Points, in no order, along strands that fork and pass close to each other.
Points whose rows are less than 77 apart are linked; no others are. Some points are linked to none.
Q_82: [ 33, -35,  -7,  -6,  24, -21,  -1, -31, -49,   1,  20,  14, -14, -10,  -8,
   6, -27, -32, -47, -10,  20, -27,  47]
Q_349: [-35, -11,  41, -73,  13,  -3,   0,  30,  -1,  32, -12, -16,   4,  -4, -17,
  57,  39,   5, -10,  18, -39,  14, -27]
Q_686: [-22, -31,  -7, -50,   5,  -5,  18,   3, -23,  26,  11,  -5,  -5, -16,  17,
  13,  22,   3,  16,  22,  -1,  19,  25]
Q_101: [  6,  -7,  -2,  16, -31,  16,  45,  -5,  30,  15,   2, -20,  13,  -6,   3,
 -16,  32,  16,  52,  -9,  45,   9,  11]
Q_436: [ -6,  -3, -30,  56,  33,  -3,   7,  -9,  30,   3, -10, -46,   9, -44,  -4,
 -59,  -6,   1,  32, -14,  35,  -3,  31]
Q_785: [ 32,  16,   2,  40, -59,  25,  39, -31,  57, -14,   0,   4,  26,  15, -14,
 -29,  14,  16,  35, -20,  41,  -3,   8]
Q_533: [ 43,  30,  12,  69,   9,  14,  -5,  -8,  -3, -28, -14,   6, -18,  17, -40,
   2, -33, -32, -51, -33,  26, -36, -33]
Q_182: [-15,  12,   8,  21, -14,  15,  10,  42,  17,  21,   4, -20,  12,   1,  23,
  10,  37,  40,  70,   0,   1,  21, -25]
Q_42: [ 12, -25,  70, -60,  -2, -10,   2,   0,  -4,  18, -15, -18,   5,   0, -43,
  65,  43, -25, -41, -15,  -3, -22, -15]
Q_655: [ 16,  39,   0,  45, -16,  19,  -2,  34,  14, -20, -18,   1, -14,  16, -21,
  11, -15,  -3, -12, -27,   6, -17, -58]
Q_422: [ 32,   4,  -5,  37, -43,  18,  43, -42,  42, -11,  -1,  -3,  15,   0, -14,
 -33,   8,   2,  17, -22,  51, -11,  23]
Q_441: [ 14, -37,  -9, -17, -13,  -2,  50, -28,  -8,  23,   5, -21,   0, -33,   0,
   1,  24, -10,  18, -17,  61,  -8,  47]
Q_584: [-25, -24,  29, -49,  23,   3,  16,  31, -11,  26,  -8, -13,  -9, -18, -19,
  55,  37,  -7,  -6,  12,  -9,  -1, -24]
Q_83: [ 59,   5,  27,  55,  11,   7,   8, -22, -24, -20,  -3,   8, -15,  13, -44,
  20, -23, -37, -57, -31,  39, -51, -12]
Q_546: [  3,  21, -10,  58,  43,  10, -15,  27,   0, -19, -14, -11, -34,  -9, -26,
   0, -29, -17, -28, -21,   6, -25, -40]
Q_651: [ 24,  40, -11,  46, -26,  -1, -40, -13,   7, -40,  -9,  15,  -6,  43,   6,
 -35, -34, -16, -28, -13,  -9,   0, -17]
Q_693: [  7, -31,  19, -36, -20,  -2,  35, -13,  -6,  18,  -2, -15,   0, -12,  -4,
  23,  35, -12,   4,  -5,  37,  -7,  20]
Q_610: [-30,   8, -23,   5,  25,  -9, -32,  20, -15,  -2,  18,   0,  -5,  -6,  43,
 -25,  -9,  36,  40,  22, -40,  26,   9]
Q_69: [ 28, -18, -18,  38,   6,   0,  40, -45,  11,   5,  -4, -26,  -1, -42, -22,
 -26,  -7, -14,   3, -34,  66, -28,  49]
Q_336: [-12,   9, -30,  45,  37, -14, -36,  -1,  10, -20, -11, -22,  -7, -17,   8,
 -53, -28,  -7,  -5,   0,  -2,  -2,  14]
Q_413: [ 38, -14,  -4,  38, -20,  12,  53, -53,  25,  -6,  -2, -14,   7, -24, -26,
 -21,   0, -10,   3, -35,  67, -31,  39]
Q_164: [-22,   2,  13, -21, -21,   2,   6,  26,   1,  27,   4, -13,  11,   9,  32,
  18,  42,  32,  52,  19, -15,  30,  -7]
Q_582: [  7, -37, -30,  -9,  65, -23, -15, -20, -48,   7,  24,  10, -18, -33,  -9,
  -5, -47, -25, -44,  -4,   4, -24,  52]
Q_566: [ -7, -21,  -6, -14,  46,  -2,  -5,   8, -33,   0,  13,  20, -27, -13,  -9,
  21, -20, -19, -36,   8, -12, -14,  -2]
Q_716: [ 49,  26,   5,  46, -55,  16,  16, -44,  30, -32,  -9,  18,   9,  34, -19,
 -26, -12, -15, -21, -26,  35, -16,  -1]
Q_502: [ 12,  36, -11,  60, -25,   5, -26,  12,  35, -23,  -9,  -1,   8,  18,  15,
 -38, -10,  20,  27, -15,  -4,   3, -21]
Q_840: [ 44,  36,   2,  49, -43,  11,  -9, -30,  17, -36, -10,  20,   2,  45, -11,
 -26, -24, -20, -33, -25,  19, -10, -14]
Q_714: [ -4,  28,   7,  21, -18,  20,   7,  54,  16,   0, -16,  -9,  -6,   6, -11,
  29,  13,  14,  16, -17,   1,  -4, -61]
Q_45: [ 10,  17, -12,  53, -13,  14,   6,   0,  35, -11,  -9, -12,   2,  -3,  -3,
 -36,   1,  10,  24, -17,  23,  -4,  -7]
Q_369: [-19, -17, -25, -36,  57,  -8, -27, -19, -47,  -8,  29,  50, -10,  -3,   7,
  -5, -57, -17, -45,  26, -44,   0,  24]
Q_215: [-38,   3, -19, -43,  30,  -6, -28,   2, -32, -10,  22,  43,  -6,   8,  25,
   1, -34,  16,  -8,  40, -67,  20,   1]
Q_836: [ 20,  25,   7,   4, -72,   3, -12,  -6,  22, -12,  -4,  18,  17,  50,  30,
 -10,  13,  17,  20,   0,  -2,  15, -11]
Q_399: [  2,   9,  10,  24, -31,  22,  32,  25,  36,  14,  -5, -19,  13,   1,   0,
   2,  37,  26,  57, -11,  26,   8, -23]
Q_578: [-23, -21,  11, -48,  40,   0,  -4,  18, -31,   9,   8,  28, -12,  -9, -13,
  43,  -7, -12, -35,  22, -34,  -3, -18]
Q_961: [ -2,  24, -20,  73,  28, -18, -41, -11,  34, -29, -24, -34,  16, -13,  -3,
 -66, -32, -14,  -8,   0,  10, -10,  11]
Q_481: [ 22,  34,  -2,  58,   5,  15, -11,  16,   7, -27, -18,   0, -21,  14, -27,
  -2, -28, -20, -33, -28,  13, -23, -44]
Q_815: [ -6,  -5,  39, -69, -33, -10,  -9,  -3,  -1,  14, -12,   1,  10,  28,  -1,
  40,  31, -11, -24,  14, -25,  14,  -7]
Q_280: [  4,  27,   9,  34, -27,  26,  23,  43,  35,   4, -16, -13,   6,   3, -13,
  15,  22,  22,  38, -22,  19,  -3, -53]
Q_778: [-11,  17,   3, -16,   0,   5, -17,  31, -14, -11,  -3,  20, -16,  19,  -2,
  30, -11,  -4, -23,   8, -33,   3, -43]
Q_800: [  4,   9, -16,  68,   8,  15,  19,   0,  50,  -2,  -9, -33,  14, -27, -11,
 -51,   7,  18,  45, -18,  34,  -3,   6]
Q_343: [-38,  -3,  13, -61,  40,   0, -10,  26, -27,   7,   5,  38,  -1,   1, -13,
  51, -16,  -3, -34,  30, -60,   5, -37]
Q_548: [-47,  21,   4, -54,  31,   2, -20,  40, -23,   4,   4,  33,   3,   7,  -3,
  47, -17,  21, -11,  33, -78,  13, -51]
Q_114: [ -5, -29,  47, -47,  10,  -2,  22,  18,  -4,  23, -14, -25,  -5, -16, -32,
  60,  45, -16, -14,  -4,  10, -14, -19]
Q_885: [  8,  20,  13, -16, -67,  -4, -15,   3,  13,   4,  -1,  11,  21,  45,  43,
   2,  24,  27,  31,  12, -16,  25,  -4]
Q_222: [-41, -25, -23, -45,  32,  -5,   5,  12, -30,  24,  21,   2,  -9, -25,  24,
   3,   3,  16,  23,  31, -26,  24,  20]
Q_106: [ -4, -35, -18, -35,  65, -12, -18, -20, -56,   3,  32,  46,  -9, -18,  -6,
   8, -54, -25, -54,  16, -28, -15,  37]
Q_380: [-21,  -8, -27,  19,  13,  -3,   0,  10,  -1,  17,  12, -26,   0, -21,  33,
 -38,  11,  25,  56,   4,   6,  23,  27]
Q_387: [ 12, -14,  65, -70, -21, -14, -10, -10,  -4,  11, -15,  -8,   9,  22, -30,
  55,  34, -28, -46,  -7, -15,  -8, -10]
Q_266: [-23, -11, -43,  10,  43, -15, -26,  -2, -14,  -4,   9, -16, -12, -27,  21,
 -45, -24,   1,   7,  10, -10,  12,  36]
Q_923: [ -3, -21, -23,  13,  59,  -9, -15,  -3, -27,  -5,  10,  -2, -30, -23,  -7,
  -9, -34, -21, -35,  -2,   0, -18,  21]
Q_370: [  9,  40, -16,  59,  -8, -10, -56,   3,  23, -38, -11,   2,   6,  24,  20,
 -52, -31,   6,   2,  -7, -21,   6, -14]
Q_298: [ 16, -30, -27,   7,   3,  -5,  39, -32,  -4,  18,   3, -26,  -4, -43,  -1,
 -21,   4,  -9,  16, -24,  57, -11,  52]
Q_559: [ -8, -23,   4, -37, -19,  -2,  22,  -3,  -7,  20,   3, -10,  -1,  -5,  14,
  10,  33,   0,  18,  11,  17,  14,  16]
Q_770: [-16, -13,  16, -75, -18, -15, -13, -12, -20,   8,   3,  24,   7,  22,  10,
  28,   9,  -9, -27,  32, -39,  20,   8]
Q_780: [ -4,  26,  16, -16, -53, -10, -27,  18,   3,  10,   8,  12,  23,  41,  55,
  14,  23,  44,  44,  21, -40,  34,  -9]
Q_358: [-32, -20, -35, -15,  46,  -5,  -7,   8, -28,   8,  16,  -2, -21, -29,  17,
 -16, -13,   5,  10,  18, -17,  12,  23]
Q_432: [ 23, -30,  28, -37, -17, -12,  17, -21, -20,   5,   1,   3,  -3,   2, -12,
  32,  20, -27, -30,  -3,  23, -15,  18]
Q_288: [ 30,  26,   0,  31, -71,  10,   3, -19,  42, -20,  -4,  14,  22,  38,  16,
 -30,   7,  19,  25, -13,  18,   7,  -2]
Q_181: [ 42,   8,  19,   9, -63,   8,  26, -44,  16, -20,  -7,  15,   9,  34, -10,
  -2,   7, -19, -17, -19,  39, -12,   6]
Q_965: [-48,  -3,  36, -89,  20,  -6, -10,  23,  -4,  34,  -7,   2,  15,   2, -11,
  54,  24,  16,  -9,  34, -68,  26, -25]
Q_683: [-25,  -3, -32, -28,  30, -10, -37, -10, -32, -17,  22,  36, -12,   6,  25,
 -21, -43,   1, -19,  28, -50,  17,  18]
Q_900: [ 22,   7,  28,   7, -36,  17,  34,   1,  23,  -5, -19,  -7,   1,  10, -25,
  28,  26, -10,  -1, -20,  34, -17, -32]
Q_173: [-49,  20,  -5, -38,  27,  -3, -23,  40, -23,   6,  14,  26,   2,   4,  22,
  30,  -9,  42,  20,  40, -78,  26, -35]
Q_204: [-25,  -9,  -2, -70,  -5, -15, -19, -12, -30,   4,  15,  41,   3,  20,  23,
  12, -10,   3, -18,  42, -53,  27,  13]
Q_237: [ 27, -37,  13, -33,   5, -18,   6, -24, -41,   3,  14,  18,  -9,  -2,  -9,
  27,  -4, -31, -43,  -1,  13, -20,  29]
Q_906: [-13, -14, -32,  34,  36,  -2,   8,   4,   8,  12,   1, -40,  -7, -45,   7,
 -43,   1,   7,  33,  -7,  27,   3,  31]
Q_35: [-31,  10,   1, -23,  -1,  -3, -14,  35, -12,  10,   8,   6,   2,   9,  30,
  21,  17,  37,  34,  27, -43,  26, -22]
Q_270: [ -3, -13, -18,   8, -17,   6,  28,  -6,  12,  19,  10, -21,   9, -13,  23,
 -29,  27,  16,  54,  -4,  33,  18,  32]
Q_587: [  2,  24, -16,  83,  14, -17, -32, -15,  56, -26, -25, -35,  38, -21,  -1,
 -76, -22,  -3,  14,  -2,  18,  -4,  20]

A fork is a point with three links, a tip a point with one. Leave the first point through the second and follow the links. Name the first fork or tip that comes.
Q_399, Q_101 -> Q_181
Q_441, Q_298 -> Q_780
Q_42, Q_387 -> Q_582
Q_840, Q_651 -> Q_399
Q_582, Q_82 -> Q_693
Q_387, Q_42 -> Q_965

Follow the links from the first point to the second, and from the first to the third. Name the last point that the two ways share.
Q_35, Q_83, Q_651 -> Q_399
Q_502, Q_546, Q_173 -> Q_399
Q_222, Q_413, Q_204 -> Q_693
Q_683, Q_173, Q_336 -> Q_582

A fork is a point with three links. Follow the links from the first point to the second and name the forks in between, in order.
Q_770, Q_343 -> Q_582
Q_800, Q_182 -> Q_399
Q_533, Q_906 -> Q_481 Q_399
Q_432, Q_288 -> Q_693
Q_387, Q_559 -> Q_582 Q_693
Q_686, Q_106 -> Q_693 Q_582
Q_578, Q_533 -> Q_399 Q_481
Q_270, Q_106 -> Q_399 Q_582

Name the points in between on the shortest way along the links from the first point to the second, in order.
Q_298, Q_961 -> Q_441 Q_693 Q_559 Q_686 Q_222 Q_358 Q_266 Q_336
Q_101, Q_173 -> Q_399 Q_182 Q_164 Q_35
Q_82, Q_114 -> Q_582 Q_106 Q_369 Q_683 Q_215 Q_204 Q_770 Q_815 Q_387 Q_42
Q_436, Q_716 -> Q_800 Q_45 Q_502 Q_370 Q_651 Q_840
